Points on a hilly landscape, in no order, each with its height.
From any point a ball rolls to the lowest of the 2 points nearest to it. It stops when none of these is lower. Distance is the straight distance between rows; heights are no part of it.
K460: [ 20 -49  12  10 -20   9 -11  25  22 -15   0 -20  53  31  -3  12 -38   7
   3  -7   8   6 -30 -18 -28 -12  17   0 -19]  (h 622)
K364: [  7   1 -11  -2   5 -26  10 -27  24 -11 -15  -5 -12  15 -23  28  24 -24
 -24 -36  -5  11  16  12  17  29  10 -30 -17]  (h 185)
K415: [-28   8  27  22   9  13 -10 -10   2  12 -17  10  -2   7  -7  21  27  10
   1   6   5   1  27  -4  -4   2  13 -23  37]  (h 526)
K573: [ 52 -39  -8   0 -13   6  -8  -2  12  17  11 -10  10  10   2 -36 -15 -14
  -9   7  -7  20   8  -2 -14   5 -10  30 -23]  (h 102)
K725: [  3   6  32   7  18  -6 -12   1   5 -22  30 -11  19 -13 -18 -29  26   7
 -13 -15  19  -3   3 -35 -30  10  26  37 -12]  (h 392)
K265: [ -4  29  -7  33   4  44   3  35 -12 -12  10  -7  -6 -13  35 -15   8  29
  22  27  -2  -2 -23  29  14 -30 -11  14  11]  (h 701)
K807: [ 23   9  29  -5  24 -18   6 -24   0 -33  33 -15   2 -43 -23 -32  30  -4
 -27 -17  12  -1   5  -7 -21  26  20  15 -18]  (h 414)
K618: [-17   5  -3 -30 -13  -3 -18   2  -5  31 -18   0  -9 -16 -10  23  -6 -14
  28  15 -10 -25  -1   2  15 -17 -15 -10   6]  (h 437)
K603: [ 54  25 -28  13  47  -3  14 -20  -6  -7  -5  -2 -13 -38 -15 -21  20  -9
 -11  17  13  -4   8  34   9  19  14  13   8]  (h 708)
K502: [-11   8   9  10 -23  25  -8  -2  12  -6  -2 -25  17   3 -13 -25 -11   7
  -7 -17 -14   9  -9   5 -17 -19  18 -12  12]  (h 654)
K299: [-22   2 -37  -5   2  -9 -21   6 -11   1 -19  16 -18   5   6  11  -3 -19
  13   4  19 -28   3  -3  -4   1  -5  20  -6]  (h 382)
K458: [ -7 -11  35  26  13  21 -12  -7  17  15  -5  -5  16  20 -18  23  17  10
 -21  -2  10  11  17 -14 -31   7  39 -11  23]  (h 550)
K128: [ -3 -22   5  13 -38 -10 -19   4  11  14 -29   5  18  40   5  -5  -4 -10
  13   5  10   9  11 -19   2  -1 -24   5  -3]  (h 547)
K686: [  8   3  20 -14  -5 -18  17 -22  -1 -40  44  -4   4 -11 -11 -34  14  10
 -33 -41 -12  12  14 -28   1  24   0   0 -19]  (h 553)
K205: [-12  11 -25   9  17 -20  -8   9 -39 -15 -23  29 -28 -14  33   0  -6  -7
  28  27  31 -37  15 -12 -22  18 -29  34 -17]  (h 229)
K740: [ 13 -13   7  25  18 -12 -12 -15  17   4 -29  15  38  17   3  13  19  11
 -10 -11  20  12  29 -19   5 -17  30  26  -8]  (h 669)
K436: [-18  45 -38  11  11 -17   3   8 -16 -16   2  10 -23 -18  18 -23  23  13
  -9  -1  -1 -15  19  30   5  -5   5  24  11]  (h 747)
K742: [ -1 -13  36  10 -10 -16   3 -24  22  12 -21  11   7  27  -1  18  14 -11
   6 -22 -10  23  23 -40  17  11  -3  -5 -19]  (h 415)
K92: [ -4 -19  23  -4 -43 -10  -3  -2  22  12  -8  -6   0  23   2 -29  -7   1
  13  -4  -9  28   8 -32   3   3 -23  -2 -21]  (h 489)
K223: [ 13  11 -28  24  14   9 -10  12 -15   3   6   7 -28  -1   3 -24   7 -13
  -8  12  18 -27  13  28 -11   0   1  35   7]  (h 328)
K609: [ 11  21 -33 -47   6 -13  19   6 -17  14  28  21 -33 -34   7 -23 -24 -16
 -12  14 -21 -13   4  34  23   3 -29   9 -12]  (h 786)
K41: [ 12   4   1 -43 -32  -5   5 -12  -7  26  11  -9 -10 -31   7 -18 -14   5
   6  19 -37  13   0 -13  24  -3 -25  -9  -9]  (h 431)
K431: [ 32   4 -18  18  42 -12   1   4 -24 -20 -17   9 -27 -34 -18  -9  18 -21
   8  24  39  -4 -13  33  -3   5 -26  25  19]  (h 248)
K45: [  2 -11  16  30  -7  37   4  35  17 -40   2 -31  43  16  25 -10  -6  31
  22  -9  22  13 -40 -26  -8 -16  24 -10 -16]  (h 589)
K688: [-14   0  39  -2  31  44  13   0  -3 -18  23 -13  26  -7   6  52   1  15
   7 -20  -7  -4 -45   1  -5 -11  36 -22  20]  (h 685)
K710: [-27   7   1  -5  12   7 -13   4 -13  34 -32   9  -5   5  -7  44 -13   1
  33  20  -9 -19  12   1   6 -10   3 -28  24]  (h 479)
K437: [  5 -30  -5  19 -29  38 -21  19 -25 -15  -5 -17  -3   9  21  -7  -9   0
  18  25  24   2 -40   5  -7 -21 -33  26   2]  (h 478)
K405: [  7   1  35  18  -5   0   4  15  -2   1  13   8   1  10  15 -55  12  23
   9  10   9  49   4 -26  -7   7 -12  20  -7]  (h 569)
K184: [ 18   2 -18 -30 -18 -15  14 -22  -6   2  26  -6 -22 -31   0 -22   1 -11
 -29  -7 -36   5   9  23  38  11 -25 -12 -17]  (h 648)
K292: [-14   3  47   7  -2 -18  37  -6   6  -1  -6  24  50  52   2  10 -13  29
  -5 -21 -27  25   1 -21  -1  -5  16 -22  -3]  (h 677)
K935: [  9  11   9  13  -1  25  19  42 -22   3  23  24 -12 -11   4 -35  -3  -9
 -12  28  -9  35   8  39   7  -8  -2  12  17]  (h 413)
K409: [ 26 -18  13   9  -8   0   0 -13  -6  -7  -2  -4 -13  -8   2 -34  19 -12
  -3  -4  18  21   1  -3  -9   7 -16  30   3]  (h 329)
K954: [ 45 -38  14  21 -10  12 -20 -19   3   6   3 -23  16  24  -2 -15  -1  -1
  -8   2  12   5  14 -25 -19   3   7  35  -2]  (h 203)
K781: [  4 -21  -8  24  23   3 -21  -7  15  18 -29  21  12  27  -9  32  18  10
 -12  -3  33   1  30  -1  -3   2  27   8  15]  (h 650)
K875: [  9  -1 -33  35  49  -1 -16   8 -10  -9  -8   5 -25 -13   2  12  16  10
  -1  23  56 -37  13  11   0   6   4  25  21]  (h 269)
K224: [-16  -2 -26  13 -27   8 -23  21  -9   6 -23   0   4  26  19   0 -12   3
  20  14  15 -23  -9   4   2 -17  -7   7  -2]  (h 469)
K516: [ -5  -5  -4 -25 -31  16  -3  12   6   4 -10 -26  11 -19   2 -11 -28  14
  16   3 -20   6 -35   4   4 -28   2 -23   0]  (h 571)
K145: [  5  26 -24   1  10  -1  -4  -2 -14   4  14   8 -38  -6   0 -19  -7 -19
   0  12 -18 -32  21  24  -9   8 -17  11   9]  (h 373)
K179: [-14   0  24  28  -4  34  -8  15  -2 -30   4 -16  -8 -27   9 -14  19  15
  16  11  12   7 -27  -2 -10 -24 -12  25  13]  (h 627)
K904: [-22   1 -24 -35  -8 -39  18  -4  21  33   0  10   6  10 -24  46  12 -44
  -8  -3   1 -22  12  18   3  27   9  -7 -27]  (h 608)
K57: [-14  37 -23   4  60 -21  -4 -11  -8 -22  14  17 -39 -27  -2   4  -8  -3
  16   6   1 -39  21  14   1  -9 -15  11  20]  (h 730)
K771: [-21 -21 -20 -16 -25 -20  -1  22  16  41 -19  16  28  35 -13  35  -5 -27
  -4  14  13 -14  -9  13 -11  -2   9  12 -15]  (h 694)
K480: [-33  -2   2  -3 -24 -28   7  -4  21  -1 -22  28  24  27   0  -2  -5   6
 -11 -24 -25  31  21 -17  19 -16 -12 -10 -11]  (h 715)
K748: [ 25 -29  13  22 -15  49 -10   9  -8 -28  18 -26  12  11  28  -8  -9  12
  10  16  26   9 -45 -15  -8  -8  -6  16   0]  (h 545)
K506: [-24  -7   9   5  20 -13  15 -14  13   4 -14  24  15  16 -19  29  32   8
 -29 -20   8  25   9  16  -7   8  35  -3  20]  (h 731)
K167: [ -9  26 -15 -39 -10 -20  21  14   5  23  37   3 -29 -25  20 -10 -18 -27
  10  28 -18 -35  18  -6  -2  26 -21   9 -37]  (h 365)
K195: [-25   5  35  -2 -24 -20   8  -7  10 -16  -1   5  30  24   0  -5 -10  28
 -11 -28 -25  28   8 -29   4 -15  14 -19   3]  (h 693)
K103: [-13  30 -11   1  -8   8 -14 -14   5  20  -2 -12 -19  13  -1  10  -9  -7
  -5   2 -33 -34  25   9   6   1   3 -31  16]  (h 358)
K346: [ 17 -32 -12   9 -14  11 -22  -3 -17 -10 -12  -5 -11  -1  10  -6   5 -12
   1  14  21   8 -20   2  -6  -8 -21  46   6]  (h 390)
K474: [  6  -3  37 -22   9   4  -4 -33  -4 -20  38 -18  20 -15 -15  15   0   2
 -34 -34 -22  -8   9 -23  -3   4  28 -12  17]  (h 251)
K600: [-19   1  28  11 -18   8  -8   7  -3 -17  -3   3   2 -11  11 -33  13  26
   4  -1   0  29  -1 -23 -14 -12  -9  19   7]  (h 594)
K613: [ -2 -17  -9  -9 -41 -17  -1  -6  43  21   4 -14  27  32 -16   2 -18 -16
  -9  -8 -27  13  12  -4  -3  -7  -4 -15 -28]  (h 319)
K8: [ 11   2 -23   7  14 -31 -14 -18  -6  11 -46  22 -18  -3   9   4  28 -14
  26   6  17 -11  24 -19  20  28 -13   5 -20]  (h 278)
K639: [ 24 -21  12 -15 -27  18  -2  19  -2  33  16  -7  -7  -3  11 -42 -21  -5
  17  28  -6  38 -13 -11  -4   5 -25  -1 -13]  (h 493)
K273: [ 11   4  -1 -31 -29  -1  10  20   3  45  17   5 -13 -12   9 -35 -14 -11
  10  30 -19  19   4   9  28   5 -34  -9 -19]  (h 463)
K970: [ 33   1 -10   7  12 -11  10   1 -15 -12 -12  13 -21 -25 -10 -38  25 -33
  -4   7  23  19  -4  24   5  20 -20  17   2]  (h 288)
K376: [ -7 -13 -22 -10  -6  11 -20  -2  15  17  -8  -8   7   7 -16  18  -8 -20
  -5 -11  -2 -16  -6  22 -11  -9  15   4  -6]  (h 739)
K985: [-10   0  18  15 -21  11 -22 -11   4  13 -23 -12 -15   9 -14   0  12 -10
  11   6  -7  -1  17  -9  -7   0 -15  -8  20]  (h 485)
K439: [ -2 -17  10 -22  -2  16  -4  17  12 -21  31 -13  39   6  -9  -8 -46  21
   5 -40 -10   2 -34 -31 -23  -4  32 -19 -28]  (h 578)
K803: [ 17   6  -9  19  29   1 -11 -16   6   6 -31   6   3 -17   5   8  26  10
   0  -1  14   4  19  -6  17 -13  27  32   6]  (h 686)
K537: [ -4  36  -7 -19   7  -3  13  20 -36  14  28  27 -29 -21  17 -11 -30  12
  16  25 -42  -4   3  24  17  -7 -31  -7   7]  (h 758)
K809: [ 17  26 -21  21  59  -6   2 -10   2 -16 -10  -6 -16 -46 -14  -3  31  12
  -7  20  16 -13   6  24  14  -6  13  21  18]  (h 716)
K336: [-27   2 -24 -18  37  -5  -7 -12 -13  10 -34  27  -8 -26  -2  37  12   5
   4  -6  10 -14   9   4  22  -5   7  -2  14]  (h 764)
K786: [  2   7  -6  -2 -13  17  -7 -10  -4   0   6 -10 -14 -14  -1 -33  -4   3
  -3  -2 -20  10  -1  18  -5 -17  -8   6  11]  (h 634)
K729: [  7 -12  18 -15  17   4   2 -44  16  -8  18 -17   0  -9 -15  23  16 -14
 -38 -32 -22   8  23   6  -2  16  24 -23   9]  (h 275)
K133: [-38  34  -8 -15 -30 -16  -2  -4 -10  22 -10  -5  -3  16   4  27 -13  -6
   6   9 -36 -36   7   9  -3  10   4 -54  13]  (h 403)
K48: [  2  21   3  -5 -27 -15  14  -7 -15  -1  28   2 -25  -8  23 -29  12  19
 -11   0 -35  29  16  11  34  12 -34  -9   9]  (h 474)
K520: [  3  -7   8   7 -45 -11  13  -4  37  13  24 -10 -25  21   2 -34   1   0
   5   3 -20  23   0 -13  22   8 -35 -22 -26]  (h 447)
K716: [ 28 -21  20   1  27  37  -6  -4  -6 -11  15  -8  -8 -35  -1  -9  -4 -12
  13  -1   6   2 -21   0 -13 -24  -7  28   7]  (h 585)
K166: [  1   2  -9  -7 -16   9  -4 -32  13  18  11 -16   2   6 -15  17  -2 -13
 -20 -24 -36  -9  22  15   3   9   9 -39   2]  (h 313)
K73: [  5  33 -28 -11  38 -39  12 -18 -18 -32  13   6 -33 -40 -14   5  -8 -12
   3  -2  -7 -37   4  34  12   4 -29   1  29]  (h 737)
K838: [-13  -9 -14  10  28  37 -17  17   0  30 -18  -1  -6  12  -7  50 -19   1
  15  23  20 -37   1  17  -5 -16   5 -19  28]  (h 519)
K642: [ -9  -3  38 -24 -11   2  20   9 -19  -8  -4 -16  22  20  -7  15 -34   9
   9 -13  -2   7 -37  -8 -25   4  36 -51  10]  (h 509)
K527: [ -7  -4 -45  12  42  -5 -18   3  -1 -13 -25  10 -20  -9 -23  18   1 -11
 -12  -4  41 -38  -1  10 -13   6   4  11  19]  (h 291)
K916: [ 11  35 -22  12  42 -34   7   6 -34 -22 -29  32 -37 -21  19  -7   2  -6
  25  19  34 -29   6 -17 -19  47 -22   9  -9]  (h 154)
K214: [  2  -8 -19 -23 -47 -32  10 -20  36  10  31 -19   9   0   4   2  -8  -4
 -29 -20 -36  -2  13  -4  38   2 -16 -27 -37]  (h 678)
K792: [ 44  28 -30  10  38  -5   3 -19  -8  15  -2   0 -42 -19  -4 -10  19 -20
   1   6  -2 -23  30  15  13  27   5   4  -2]  (h 702)
K569: [-33  -1 -17 -36 -24 -39   4  -8   5   9 -12  17  16   5   9  22  -3   0
 -21 -14 -22   5  12  -3  29  -5  -3  -3  -8]  (h 738)
K887: [ -4 -42  -4   2 -31  -4  -7  20  18  14 -19   1  47  43  -5  33 -27 -15
   0   2  18   9 -25   3 -23 -16   6   6 -10]  (h 658)
K652: [-11  -4  27  10 -15   3  12  18   0 -11 -34 -10  30  38   4  -1 -19  15
  13  -3  -2  22 -20  -5 -13 -11  30 -38  12]  (h 532)
K709: [ 22   3 -53  14  28 -18 -19 -18   4  -3 -21  -5 -26  -9 -22  12   6 -25
 -16  -6  33 -39  16   5 -10  32   3  -2  -2]  (h 255)
K225: [-22  -5  36 -38 -17   1   4  -3 -22 -18  29  -4  29  11 -11  22 -27  12
 -11 -36 -13   3 -34 -18 -12   9  16 -27  14]  (h 525)
K979: [ -6  -5 -20  17  20  -8 -11  -3   4  24 -27  22 -18  25  -5  30  17  -2
 -12  -5  38 -17  48  -4   2  32   9 -14  14]  (h 633)
K115: [ 13 -25  -7  38   1  42 -32  -8  -2 -16  -1 -27   1  12   3  33   1   8
   8  24  28 -30 -18  11 -12 -20  -3   0  32]  (h 609)
K464: [ -7  -9  10  18  -4 -23  10  -2  21  36 -13  23   9  65 -14  29   8 -12
  -4  -5  -9  14  19   3 -10   7   3 -15  -4]  (h 596)
K22: [-21  38 -26  18  12  14   4  26 -19 -24  11  11 -17 -23  26 -18  24  27
   5  15  -3  -1  -8  34  15 -25  -9  31   3]  (h 729)
K389: [  8 -16  21  -9 -22  12  -2  12   1   3  26  -8   1  -5   3 -58 -24  18
  16   2   2  34 -24 -27 -13  -1 -11 -12  -4]  (h 516)
K262: [ -6  30  12   5 -13   7  26  25 -25  -3  33  16 -24  -9   8 -41  19   5
 -14  16 -25  38  16  29  18   7 -21  -6  14]  (h 443)
K721: [-33  -9  34   4   4  -2   2 -13   5 -30   6   1  17  -1 -24   5  33   3
 -25 -26  12  15   0 -13 -27   6  27   9  10]  (h 706)
K899: [  6 -13  38   3 -10   6 -17 -27   6  11  -4  -6  -8   5  -5  -7  17 -11
   8 -20   0  15  21 -36  -9  14  -3   5  -1]  (h 446)
K897: [-12   1  23  -2  14  29  -5 -15   6  -9  -5 -10  23 -12  13  28   5  27
   7 -16 -16   5 -20 -11  10 -27  40  -4  19]  (h 698)
K626: [ 25  26 -37  23  41 -25   4   3 -29 -18 -13  24 -28 -16  -5 -20   8  -7
   8  24  45 -29  -1  17 -10  36 -15  20   8]  (h 202)
K29: [-33  -4 -19 -42 -40 -22  11  -2  14  19   6   1  11  -1 -26  28  -2 -36
 -20  -8 -15 -21   2  19   1   3  -5 -18 -19]  (h 588)
K240: [ 25  11 -13 -27  16  12  14  -4 -13   7  33   4 -16 -33   7 -25 -23 -11
 -11   3 -37   5   0  45  19 -19 -17   3  14]  (h 778)
K757: [ 25  17 -33  41  64  -3  10  22 -15 -25  24  11 -30 -12   5  -4   1   4
  -7  36  50 -43   7  29 -14   5  -1  36  12]  (h 223)
K715: [ -4  16   4  -8 -16 -23   4 -34 -15 -14   7  -9 -21 -21   7  -2  28   2
 -16 -16 -28  14  16  -7  35  11 -20  -8   8]  (h 504)
K640: [  1  14 -43  13  33 -27 -12 -10 -21 -13 -47  28 -14 -13  15   2  12   1
  24   5  51 -34  16 -16   3  30 -10   2  -9]  (h 215)
K27: [-48  15 -32 -41 -43 -24   1  18  14  23  10   1   8  -3 -10  -2 -22  -8
  -2  11  -9 -24  -6  10   2  -1 -10 -13 -13]  (h 557)
K615: [ -2  21   0  35   1  46   3  24  -3 -30 -19 -29  12 -10  32   1  12  29
  35  16   5  -1 -34   5  14 -23   3 -19  11]  (h 666)
K164: [-25  -6  23 -32 -34   8   0  -1 -12 -16  13 -17   4 -24  -4  -4 -28  17
  -1 -18 -20   6 -38 -18  -5 -12  -4 -27  15]  (h 544)
K157: [  8 -29  -7  21 -12  46 -20  14   1 -13  -8 -31  -1   4  16  21  -9 -12
  25  25  20 -24 -50  14  -1 -29 -22  -3  13]  (h 558)
K845: [-18   3  10  15   6 -16  -8 -15  -2 -28 -27   1   2 -19 -15   1  40   3
 -12 -10  24  15  -3   0  -3  -8  16  23   8]  (h 690)
K986: [ 26 -24  29  30 -11  16 -22  10  -3 -19  28 -20  38  20  -3 -21  -9  15
   1  -4  23  -4  -5 -43 -25   0  15  27  -5]  (h 289)
K942: [-18 -10  16  22  10  39  -7  14  -7  22 -26   6   8  27  -1  45   2   5
  16  14  19  -1 -21  17 -13 -14  13 -21  34]  (h 559)
K62: [ -9   8 -37 -17 -23   6  -4  43 -12  26  18  10 -17   7  21 -25 -35  -1
  16  33   0 -23 -10  14 -19   2 -16  13 -25]  (h 457)
K595: [-21  -2  28 -30 -30 -13  21   7 -21  -7 -22 -19  27   3  18  13 -29  26
  11  -7 -15  15 -24  -8   5  -9  11 -62  19]  (h 487)
K237: [  0   9  22  -4   4  11 -11 -27  -6   0  -2  -8   1 -20   8   0  19  19
  -2  -5 -19   7   9 -17  17 -13  23   7  24]  (h 711)
K694: [ 13   8  29   4 -12 -17  10 -15   5  -2   4   5  -4   3   4 -39  23  15
   8 -16 -10  45  22 -37  17   9 -16  13 -18]  (h 546)
K563: [ -9  19  -6 -11  14   7  -9 -19 -23   4 -10   6  -5 -27  14  18   7  21
  15   4 -30 -11  10   5  29 -27  -1   8  28]  (h 728)
K112: [  9  -6 -24 -11  55   4  -5 -14   6   5 -36   6 -12 -29 -24  47   9   0
 -10 -11  22  -4   6   9  15   4  19  -3  23]  (h 772)
K920: [ 27  -1 -27  26  14 -18  -5 -18  18 -16 -16 -12 -13  -2 -29   7  25 -25
 -21 -16  23  -5  23  12  -4  30  10 -15  -3]  (h 224)
K493: [ 24  10 -14  28  37   6   5  30 -22 -12  15  14 -12 -11   6  -6  25 -10
 -22  40  38 -15   7  46  -5  -9   6  42  14]  (h 272)
K720: [-29   1  41  12  18 -23  22  -2  11 -13   0  29  31  31 -18  16  27  13
 -21 -30  10  30   5  -5 -28   2  31   8   2]  (h 718)
K867: [ 25   9  38  -6  27  -6  27   4 -11 -28  24   4   0 -42 -17 -43  29 -12
 -29   8  17  28  -7  23  -9  21  13  28 -13]  (h 429)
K203: [ -3 -12 -16  21  22 -32   7  -4  22  27 -21  27 -10  55 -11  40  20 -26
  -8 -13  18  -7  35  -1   2  31   7 -17 -17]  (h 617)
K585: [ 11 -21 -16 -32 -20 -18  13 -20  29   1  36  -8  -1 -11   0 -27  -6   9
 -33 -22 -33  23   3   1  25   5 -19  -9 -35]  (h 661)
K254: [ -1  28 -27 -28   5 -31  18  13 -23   8   5  23 -41 -14  23 -23 -11 -14
  16  24  -1 -17  12  -6   3  34 -17  20 -34]  (h 337)
K326: [-15  -5  35  13  14  45  -8   5   6 -28   7 -21   0 -25   2  18   3   5
  38  -5   2  -9 -43  -9  -5 -28 -12   0  28]  (h 655)
K703: [  9  13 -32 -32 -16 -28   9 -18   8  11  16 -11 -23 -12  -2   1   6 -27
  -8  -2 -29 -21  17   6  29  21 -24  -2 -31]  (h 635)
K233: [ -6  19 -14  -2  17 -19  12  37 -43  -5  -1  36 -40  -5  40 -20 -19 -16
  13  26   8  -9  16  -4 -17  22 -20  37 -24]  (h 300)
K769: [  7 -19  10  -7 -11  -8  12   1  41   3   9  -7  43  34 -13   0 -44   4
  -9 -24 -35  25  -1 -29 -12  -5   8 -17 -25]  (h 250)
K971: [ 19  -6   1  10   5  41  -4   9 -11   6   3  -8 -16 -14  10 -13 -10  -4
  23  19  -9  -6 -25  19   1 -32 -12  19  19]  (h 607)
K924: [-20   7 -16  12 -20  17  -6  21  -1   7 -29  -3  21  31   5  12 -12  10
  13  -1  -5   1 -21   9 -10 -23  26 -19   3]  (h 543)
K684: [ -2 -16  30   3   7  20  18   3 -10  28 -24  10  24  42   9  37  -6  21
  30  11   9  13 -41  15 -21  -3  28 -30  10]  (h 592)
K298: [  3  15  41  -4 -15 -14  16 -30   0 -11  25  -8  -8 -11  13 -15  26  16
  -7 -12 -25  20  27 -31  27   9  -8  -3  -2]  (h 527)
K841: [ 19  -6  -6  -3 -13 -27  -1 -16   5  14 -27   6 -13   0   1 -18  17 -13
  13  -1   2  13  20 -19  24  14 -25  11 -24]  (h 331)
K576: [-34  -3  48  12  43  46   3   6  17 -26  14 -12   8 -20  -6  48  16  17
  11  -4  18  -6 -35  -7   4 -21  12  -8  29]  (h 674)
K194: [-20 -14 -35  -6  33   1 -20   9   2  10  -5  13 -27  -1 -10  45 -18 -28
   4   7  32 -44   2   5 -12   5  -8   5  12]  (h 330)
K452: [-10 -11  31 -26  -5   9  -8 -12  -8  -5  13  -3  16  -1  -7   6 -16  -2
   1 -34  -1   6 -16 -37 -19  -4  23  -2  -2]  (h 540)
K261: [  9   9  -3 -23  -3  24  21  24 -23  21  24  12 -18 -23  12 -34 -35  -1
   6  26 -31  15 -12  35  17 -18 -17 -18   6]  (h 769)
K801: [-26  18 -33 -24 -43 -11 -12  33   8  24 -10  -9   8   9   6 -15 -38   6
  24  23  -2 -23  -2   0  -7 -10  -9  -7 -21]  (h 514)
K855: [  5   8  36  21  -3  18 -14  28  -5 -20  38 -15  19   3   4 -40   7  30
   6   2  22  -3 -13 -37 -33  -3  16  37 -14]  (h 348)
K107: [  3  -2  14 -16 -12 -18  14 -19  24 -19  37 -13  23  12  -2  -6 -11   9
 -27 -43 -32  18  14 -44  10  11   5  -3 -27]  (h 568)
K146: [ -4 -17  22 -35 -21 -19  31 -12  20  19  12   2  36  30  -7  26 -22   1
 -22 -24 -37  23 -10  -7  -2   9   9 -23 -13]  (h 271)
K216: [ -4  -1  27 -11  -8 -22  45   3   6  20 -17  15  40  55  -5  12 -20  21
   6  -1 -32  30 -24  13 -17  -3   9 -38  -5]  (h 657)
K874: [ -2 -13   9   3 -10  13  13  31  20 -28   0 -25  36  21   3 -14 -40  26
  17 -23   1  16 -36 -19 -16 -21  30 -32 -20]  (h 560)
K185: [  5  -5  23  22  -7  38 -13   2   9 -23  17 -32  25  -2 -12 -20  -5   2
  -7 -14   7  -7 -13  -4 -50 -16  24  -6   6]  (h 672)
K300: [ 33  11 -18  -5  28 -10  -7 -30   1  13 -33  -2 -16 -26  -4   5  16  -3
  -2  -3  -4   0  26  -1  21   5  13   4   0]  (h 696)
K209: [  2  12 -39 -27 -12 -42   8 -14  27  12   5  -8  -8  -9 -17  27  12 -41
  -3  -3   2 -37  17  -2  21  34   1  -8 -49]  (h 621)
K16: [  3  -7  27 -18 -24   7  -1 -13  -1 -14  33  -6  -7 -12  -7 -37  -3   5
 -11 -22 -13  26  -5 -24 -10  11 -15  -4 -13]  (h 537)
K321: [ 30 -12  10  19  21  31  14  28 -27 -18  25  10   5 -13  12 -16  18 -16
 -30  35  29  15  -3  45   8 -11   4  41   9]  (h 321)
K835: [ -7 -27  -2  23  30  21 -18   9   3   0 -28  10 -22  -1 -26  43  22   8
 -23  13  50  -7  18   5  -4   5   1   3  46]  (h 662)
K403: [  2 -12   4  -7 -23 -34   7 -21  27  -1 -10  -7 -17  12  -5   4  20 -19
   0 -20 -13  19   8 -21  29  13 -18  -7 -38]  (h 375)
K784: [  6 -19 -42 -16 -14 -20 -21   1  19  24 -18  -6  14  19  -5  14  -9 -31
 -10   3  14 -26  14   1  -9   2   4  19 -22]  (h 720)
K371: [  8  47 -26  20  79 -32  10  -6  -3 -23   5  20 -31 -46 -12   2   7  18
   8  22  25 -34   8  23   6   8  -2   9  24]  (h 722)
K211: [  0  -2   1 -27 -16  -5 -11 -16 -11  18 -20   1 -24 -24   5  -6   6  -9
  20  13 -20   0  10  -9  26  -8 -29   4  -4]  (h 388)
K570: [ -5  -4  20  22 -11   3  -1  -9  22  14 -10  -3  21  39 -12  13   7  -5
 -10 -16 -14  19  14  -3 -18   5  18 -20  11]  (h 572)
K98: [ -6 -32  11  38  27  51 -18  17  12  -8  -4 -11  -1   9 -12  50  18   7
 -10  15  42 -13  -9  13  -9 -11   8   0  40]  (h 643)
K258: [  1  -1  13 -14   5 -10  -6   6   8 -17  46   0  42  11 -13 -21 -28  26
 -10 -42 -18   2  -2 -52   1   2  26  -1 -19]  (h 583)
K633: [  3 -22   4  25  26   7 -17 -14   4 -13 -22  -8  -8 -19 -17  17  28 -11
 -20  -1  34   6   6   3 -15  -4   6  13  27]  (h 676)
K939: [ 27 -45   0  19 -40  26 -15  10   6 -19   7 -26  32  24  13 -20 -30  14
   2  10  24  13 -26 -20 -17 -14   2   6 -15]  (h 586)
K418: [ -4  20 -27  -6  -3   3  14  32 -25  17  24  18 -38   5  16 -34 -17 -21
  -3  21  -8  -6   5  26  -3  16 -25   6  -9]  (h 410)
K81: [ 22 -28   1   3 -17   2 -13   2  28   8  13 -21  28  13  -7 -27 -31   1
  -3 -19 -13  23   0 -26 -19  -2   6   9 -24]  (h 190)
K856: [-24  22   0 -27 -35 -11   8   0 -19  12 -13 -14  17  -1   7  22 -23  17
   1   2 -31 -12 -11   6  15 -16  -1 -52  21]  (h 449)
K158: [ -8  19 -23 -28   9 -16   3 -20 -13 -20   8   6 -21 -39  -4   3  -7  -3
  -6  -5 -20 -20  -6  31  24 -16 -20   6  18]  (h 746)
K853: [-30   4 -17 -40   7 -26   1  -7 -11  16 -32  32   5  -4   6  39   6  -6
  -1 -13  -3 -12  10   1  22  -5   6   6 -14]  (h 752)
K68: [-10  40 -17 -20  14  -9  -3  -4 -28  12   3  12 -26 -18  26   0  -9  11
  22  15 -36 -29  23   2  18 -12 -16   1   2]  (h 745)
K665: [-11  -5  17  -4  -3 -11  23  -2 -10  46 -24  36  26  51  15  26  -1  31
  30   7 -16  24 -15  29 -19  -2   9 -25   2]  (h 628)
K754: [ 28  -1   5  28  -5  38   7  41 -22   7  20   7   3   2  22 -23   5   8
  -6  38   8  24  -8  29   5 -16   4  33   5]  (h 372)
K319: [-12   2  16  32  -6  50  14  18  10 -33 -22 -31  32  12  35  27   9  17
  29  -3  17   9 -50  -9   7  -5  10 -25  -3]  (h 629)
K891: [  7 -23  19 -11 -14  30 -18   2  -2  -6   4 -13   4 -14   2 -12 -12  -3
  24 -12   7  10 -21 -19 -10 -15   1  18  -2]  (h 563)
K625: [ -1 -17   8  -8  -7 -25  20 -27  26  13   0  10  14  26 -23  34   8 -15
 -27 -30 -27  24   9   3  15  15  10 -16 -14]  (h 226)
K617: [ -7   6 -20   4 -54 -21   0   8  34  23  12 -12   0  31  -7 -24 -10 -18
   7  -1 -18  -5  10  -8   5   2 -23 -17 -34]  (h 391)

Call two points neighbours if one is among the 2 nearest of the other. Go from one point of each pair to the other, from neighbour to neighbour, staying as low as possible. Name the highest point that can't be avoided.
K573 and K874 | K436
K916 and K364 | K867
K757 and K364 | K527
K874 and K211 | K258
K757 and K474 | K924
K364 and K573 | K146
